A landscape with many peaks, sampled at points; each row gives a point and its height.
From any point a climber steps to the highest of the 2 points nearest to it. It stops when none of these is higher. Distance is the straight distance between rows; heights are no part of it.
Z666: [-39  62   1  37  31  28  12  15 -31  -8   2 -45  -2 -12  48  14 -38 -49
 -47  28  11 -24  20  13]  h=246
Z906: [-27  42  12   1  11 -14 -51  -2 -20  47  10 -18  -6  34  42 -27 -35 -23
 -36  -3  12  -7  27  -2]  h=356
Z4: [-24  14  -7   1  18  72   0 -13  -8  14  53  27   8  19 -23 -43 -18  29
  33  48 -66  21  -4 -46]  h=69
Z305: [ 57 -10 -23 -29 -21   0  21  -8  20 -12 -50  31  63  -5  -3  18  65 -30
   5   7  -1  25  25  17]  h=534
Z57: [ 46 -14  15 -16   4 -25 -10 -20 -12  -5  -6 -26 -21  26 -50  -9   8  -7
  -5 -18  34  34  26  -4]  h=250
Z808: [  1   6  43 -38  30  -8  27  21   8  15  28   3 -26   8  22  -5  -4 -36
  25   5 -12  22  69   9]  h=406
Z652: [-13  15 -16  -6  18  37 -17  -7  -3  26  34  25 -16  31  21 -43 -29  14
  -9  80 -34  16  10 -37]  h=107
Z46: [ 11  40 -41 -13 -27  -7  57 -25 -19  17  -9 -16  21  -8   1  56  28 -55
 -12 -19  14  15  30 -12]  h=173
Z134: [ 69 -18 -37 -38  23  30  50 -23  25   4 -40   7  11   4  -6  -4  57  43
  25 -11  11   2   1  30]  h=459
Z849: [ 14  15  49  27  -8 -60  25  -7 -28 -20 -25   9  -4 -30 -30  18  22 -15
  14 -35   1  13  43  47]  h=251
Z550: [-11 -24   6 -16  -4 -46 -30  24  24 -24 -27  -7  54 -13 -30   6  16  34
  23 -72 -15 -56 -43  23]  h=382
Z408: [ 51 -66 -11  -9  34  73   6 -19  23 -17   9 -10  13  -5 -46  17  23  78
  73  -5 -40  26 -21  24]  h=230
Z477: [-27  -3   2   7 -38   4 -48  28 -15 -18 -24   0   2  -2  21 -28 -14   2
 -57  10  31 -34 -22  -4]  h=232
Z92: [ -6  -8   7 -56 -36  20 -33  19  35  -4 -38  14   4  -1 -39 -31  -9  59
  32 -50   6  -9 -36  18]  h=235
Z961: [-17 -26 -18 -24  34   6  -6  16  13  36  26 -13 -55   6  20 -17  -7  23
  18 -21  39   4 -23 -30]  h=46
Z896: [ 50  14 -36  -9 -38  18 -10  -9  -7 -19 -41  29  20 -11  -8  46  26 -62
 -15  19  47  25  46  29]  h=467
Z659: [-14  34  11  -6  -7  47  21  11  49   9  19  14 -21 -25  35   8 -30  51
 -10  58 -40  19 -41 -24]  h=179
Z327: [ -9 -30   9   5  15   8  -2  39  11 -27  19 -24  -8 -35  44  32  -5 -33
 -59  11  21 -35 -20 -25]  h=161
Z992: [ 34  -4 -34  37 -49 -15 -40  -6 -10 -17 -23   2  19   1  -3  77   6   1
 -37   6   2  30 -40  -8]  h=422
Z796: [ 81 -17 -29 -14  31  26  17 -36  12 -13 -39  46  48  22  -2  -4  67   9
  19  16 -21  -3  16  26]  h=492
Z894: [-76  44  14  54  35  10 -26  23  57 -18   5 -20   5 -46   5   0 -44  -1
  76   7  16 -38 -45  12]  h=383
Z283: [-12   2  14 -17   5 -39 -18  19  45  -3  23  -8  28  -9 -22   2 -13  20
  58 -75  11 -76 -23  27]  h=349
Z59: [ -7 -14  26 -31  -8 -14 -25  40  23 -25  12 -71  15   1 -39 -11 -16  10
 -13 -54  46 -19 -26 -12]  h=5
Z318: [-23 -29 -25  22   5 -17 -10 -16   8  64  13  42 -34  -4  34   3   1  41
  49 -48 -15 -11 -42   3]  h=295
Z672: [ 20 -55   1   5  -2 -21  -7  37  -6 -16   9   3 -52   1  44  43  19 -33
 -50  31   3  11   7 -13]  h=191
Z462: [ 14  28  20   0 -13  27  17   2  38   2  22  12 -31 -12  47  34 -19   9
 -49  48 -25 -12 -26 -21]  h=238
Z591: [ 24 -38 -12 -23  33  36  20   3 -33 -33  39 -10 -20  25 -74 -40  31 -14
  17  22   2  21  31 -41]  h=320
Z96: [ 47 -13  -9  -8  19 -34 -21 -31   0  14 -21  -9 -19  25 -25  -4  28  28
  -1 -33  16   4 -14   9]  h=272
Z886: [-48   4  14 -17  48  -9   1  43   4  25  23 -12   9 -24  40 -28 -15 -26
  40 -31  33 -39  31  20]  h=603
Z169: [ 23 -17 -15   1  12 -33 -19  -2 -13 -36 -58 -32  -6  -8 -42   0  44  10
 -17 -45  66 -28 -19  21]  h=247
Z716: [ 50  41  14  -2 -25  37  13 -33  32 -13  -1   2 -30  -2  -4  43 -15  -8
 -56  30   8  -6 -22 -13]  h=300
Z505: [ -5 -35  -1   2 -36 -13  23   0 -15  -9  -4 -14  -1  -5  -6  49   6  10
 -48  16 -48  59 -34 -49]  h=533
Z15: [-32  63  -2  17  12  26 -42  51  85  25  -1 -40  -9 -12   6 -22 -20  -8
  79  18  32  20  -8  21]  h=150
Z232: [  3  10 -44 -16 -19   0  64 -52 -37   6  -2   4   7  29 -34  30  34 -51
  -4  27 -34  39  36 -28]  h=141
Z724: [  5 -17  -2  11  28 -40 -10  -2  34  38  19  20 -24 -13   8  18  12  33
  59 -61   3 -42 -37  23]  h=316
Z848: [ 34 -64  -5 -36  12  16 -36 -12  -8  17  15 -11  16  40 -43 -36  -3  39
  13 -15 -23  39 -15 -18]  h=313
Z804: [-38  38   0  15  30  11 -62  39  44  36   7 -10 -29 -13  28 -29 -29  18
  32  31  29  20 -13  -3]  h=214
Z270: [ -6 -20   5   1 -23  -3 -11  -4 -44  -6 -24  19 -22   9  -4 -61   3  -5
 -30  32  40  31  38  -1]  h=310
Z6: [ 22 -47   0  39  -4 -46 -19  27 -36 -13 -18   8 -24  -3  34  48  25 -51
 -26   4  17  26  36  25]  h=209
Z619: [ -2 -34  22   2 -19 -52  12  34  14 -32 -12 -22  70 -44 -12  33  28   7
  -6 -47 -19 -11 -42  -1]  h=420
Z741: [  1  20  19 -13   6 -11   3 -13 -31   1  11 -65 -30  38 -29  -3 -20 -31
 -20 -15  35  48  39 -27]  h=220
Z766: [ 17  19  18  13  14 -14 -45 -21 -13  29  15   7 -54  37  21  -4 -31 -14
 -34   1  18 -25  21   8]  h=413
Z371: [ 31  35  29 -33   7  -8  38 -20  13  17  44 -23   0  49 -19  10 -12 -41
  27 -15 -24  18  74  10]  h=352
Z701: [ 24  13  18   7 -16  -6   0  -1   5 -16 -27  49 -32 -23  13  -4  15  -5
 -18  12  29 -31  22  43]  h=393
Z165: [-28  -7 -19 -33  36 -10  30 -27 -11  44  56  12 -39  51 -13 -13   0  -5
  46  23 -44  15  25 -31]  h=92
Z824: [  5   2 -29 -18  13 -16  37 -57 -28  36  31  14 -18  58 -18  11  13 -23
  -5  23 -61   6  27 -34]  h=115
Z18: [-10 -18 -17 -29 -51  20  -8   3 -13  15 -31  19  33   0  25 -33   5  14
 -52   2   0   5 -21 -10]  h=190
Z205: [ 49 -19   0 -36  -6  -7  49  -1  36 -12  22 -15  18  19 -32  13  26  22
  25 -10 -38  28   7  -5]  h=286
Z171: [-43  39  15   2  -1  -1 -57  24   4   5 -17  -5 -13  -9  13 -43 -31  22
 -17  19  27 -15 -10   1]  h=280
Z20: [-46  30  13  47  18  23   4   5 -28 -39 -11 -23  43 -14  36  30 -71 -72
 -36  24  17 -42   3  30]  h=318
Z875: [-15  16 -10  -5  30  32 -44  12  26  33  22 -10 -27  23   7 -50 -33  28
  26  58   7  46  -4 -31]  h=157
Z160: [-87  28   4  45 -11   6 -26   9  34   6 -24  -6  -5 -13  -8 -38 -13  12
  81 -38  33  -9 -52   0]  h=298
Z442: [-73  12   7  64   0 -22 -20  -6  -2  25   6  35 -38 -26  16 -16 -18  30
  53 -23  15  -4 -40   0]  h=267
Z185: [ -2  -3  64 -12  33  -6 -24  40  -7   8   2  13 -17   4  36  -4 -20 -49
  -6  -7   3  24  61  41]  h=461
Z286: [  2 -15 -28  19 -35 -26  13 -24 -70   8 -23  23 -11  21   6 -18  19 -41
 -27  16  10  32  49   0]  h=274
Z935: [ 21 -39 -10  31   7 -41 -18  25 -17 -43 -38 -14   4 -31   6  45  44 -25
 -27 -21  45   5  -3  15]  h=226
Z255: [-42  56 -17  47  24  10  15  10 -11   8  23 -23 -48 -14  59  -9 -30  10
 -24  53   7 -38 -11  -9]  h=182
Z297: [-44  -9  24  61  -4 -14 -13  38 -23 -40  -3  17 -36 -40  41 -14 -27   9
 -10  29  33 -56 -16  34]  h=450
Z958: [-20  10  19  -2 -14 -38  -9  -2 -17  37  22  -6   2  16  29  26 -13 -37
 -30 -11 -34  25  23 -27]  h=290
Z648: [-60  62 -23   1  32   9  49   9   1  30  25 -44 -26 -21  26 -15 -13  16
  23  20   7 -10  -5 -29]  h=128
Z129: [-48  44   1 -22  -1   1  54  34  41  15  45 -36  24 -26  26 -10 -13  17
  40 -14  -5 -18  -9 -23]  h=163
Z452: [ -7  10   7 -55 -56  24  -8   1  19   6 -46  33  41 -12  -8 -42  -1  33
 -12 -10 -10  -4 -15  11]  h=192
Z569: [  0  43 -28   2 -21 -33  54 -49 -21  41  -3  11  21 -10  18  18  28 -20
 -20 -34 -25 -30   9   0]  h=210
Z813: [ -8  -9   8   3 -40 -24  34   8   0 -13  -7 -30  47 -36 -11  48  16   6
 -29 -35 -31  18 -47 -36]  h=463
Z993: [ -8   3   0 -11 -15  80  29 -24  21  14  21  45   8 -13   7 -12 -30  53
  20  50 -75  25 -24 -22]  h=114
Z726: [-27  29  32  36  -1  -2   2  18 -32 -31 -28  25 -39 -32  20 -24 -10 -12
 -21   8  43 -38  30  52]  h=439
Z735: [ 46  -6  12  14 -18  20 -52 -18  -9   0  19  35 -12  52   7  -3 -23 -32
 -36  54 -12  -2  21  -5]  h=490
Z721: [  9 -46  -2  10  16  36   4   2 -35 -37  14  40 -35   3 -37 -55  12  -2
  -4  57  13  23  27 -20]  h=351
Z247: [ 62  19  -5 -10  -3  35  30 -60  20   2  -2   3 -24  13 -26  25  -3  33
 -21  14 -23   2 -27  -6]  h=363
Z494: [ -7  18 -31  35 -55 -43  27 -39 -54  23 -29  31  17  -1  17  -4  24 -20
 -31 -10  -9   2  22  11]  h=245
Z864: [ 18 -47  10 -38 -13  38 -24   4  28  -4  -1  21  14  15 -54 -49 -12  47
  56 -14   6  29 -16   7]  h=273
Z566: [ 18 -11 -62  19 -39 -16   9 -29 -29   6 -14   7  20  15   5  70  21  -2
 -30  12 -31  55 -21 -27]  h=468
Z921: [-32 -42 -14 -17  17   4  -7  25  13   5  15 -30   4 -20  -6 -18 -12  39
  20 -47  37 -32 -58 -17]  h=26
Z304: [-29  65  34  -9 -21 -15  26   0  23  23  30 -20  36 -13  21  20 -23  -9
 -17 -10 -40 -10  -1 -24]  h=225
Z467: [-36 -34 -17 -45  28 -15  10  15  -2  40  34  -3 -46  28  30 -13  -4  11
   4  16 -19  27   2 -45]  h=68
Z133: [ 44  21  -2 -15  -6 -48  51 -19  23  10  20 -30  16  35 -22  40  34  -5
  23 -38 -33  13  26   1]  h=311
Z933: [-55  34  29  23  52  -3  -4  21   7  -8  17 -24   2 -37  17 -11 -48 -10
  29  -2  28 -52   0  25]  h=500
Z535: [-20  -2  39  -9  14 -21 -18  40 -19  12  -5  -1  21 -15  40  -4  -5 -60
 -15 -45  17 -18  47  38]  h=516
Z817: [ 49 -46   7 -33   2  49  35   8  46 -30  52 -14  23  19 -57   7   5  55
  46  -2 -60  31 -11 -10]  h=258
Z600: [-50   7  35  36  20 -16   8 -11 -30 -46  -9 -29  37 -28   2  12 -58 -34
 -19   3  17 -45  -9  11]  h=394
Z805: [ 31  -8   2 -26 -20  14 -27  19  14 -21 -43  21  -6 -18  20   2  23 -46
 -40   6  56 -22  26  33]  h=402
Z607: [ 60  11 -32 -10   7  31  39 -46  23  -1 -45  25 -27  -7 -10  11  37  56
   1 -10  11 -29 -27  37]  h=423
Z216: [ 48 -70 -24   7  38   9 -35 -19 -28  -8 -16   9  48  43 -29 -16  42  28
   5   1 -47  32  -7  -6]  h=345
Z110: [-30  24  40  13 -23 -48  38   6 -14 -32  -5 -21  29 -41 -38  -7   2   6
  23 -57  15 -32   9  28]  h=282
Z321: [ 41 -16 -23  66 -44 -37 -39 -15 -38 -49 -44  14   6   5 -29  58  15   5
 -19  21  15  51 -12   5]  h=388
Z780: [ 47 -65 -32  13   6  58 -43 -10 -40  -9   6  39  31  29 -23 -30  28  19
 -20  23 -50  -4  -5   4]  h=369
Z164: [-51  -1  25  -2  -7 -28  13  -7 -18 -50 -27 -27  56 -29 -39 -20 -30 -18
  10 -32  27 -64  -7  14]  h=325
Z450: [ 34 -25  -2   6 -11  37 -10 -20 -10 -13  22  52  27  16 -15 -15   9 -17
 -25  47 -56  -2  13 -15]  h=414

For each start below, name the point where the climber stops.
Z318 | Z505
Z165 | Z721
Z129 | Z735
Z4 | Z305
Z92 | Z735
Z817 | Z886
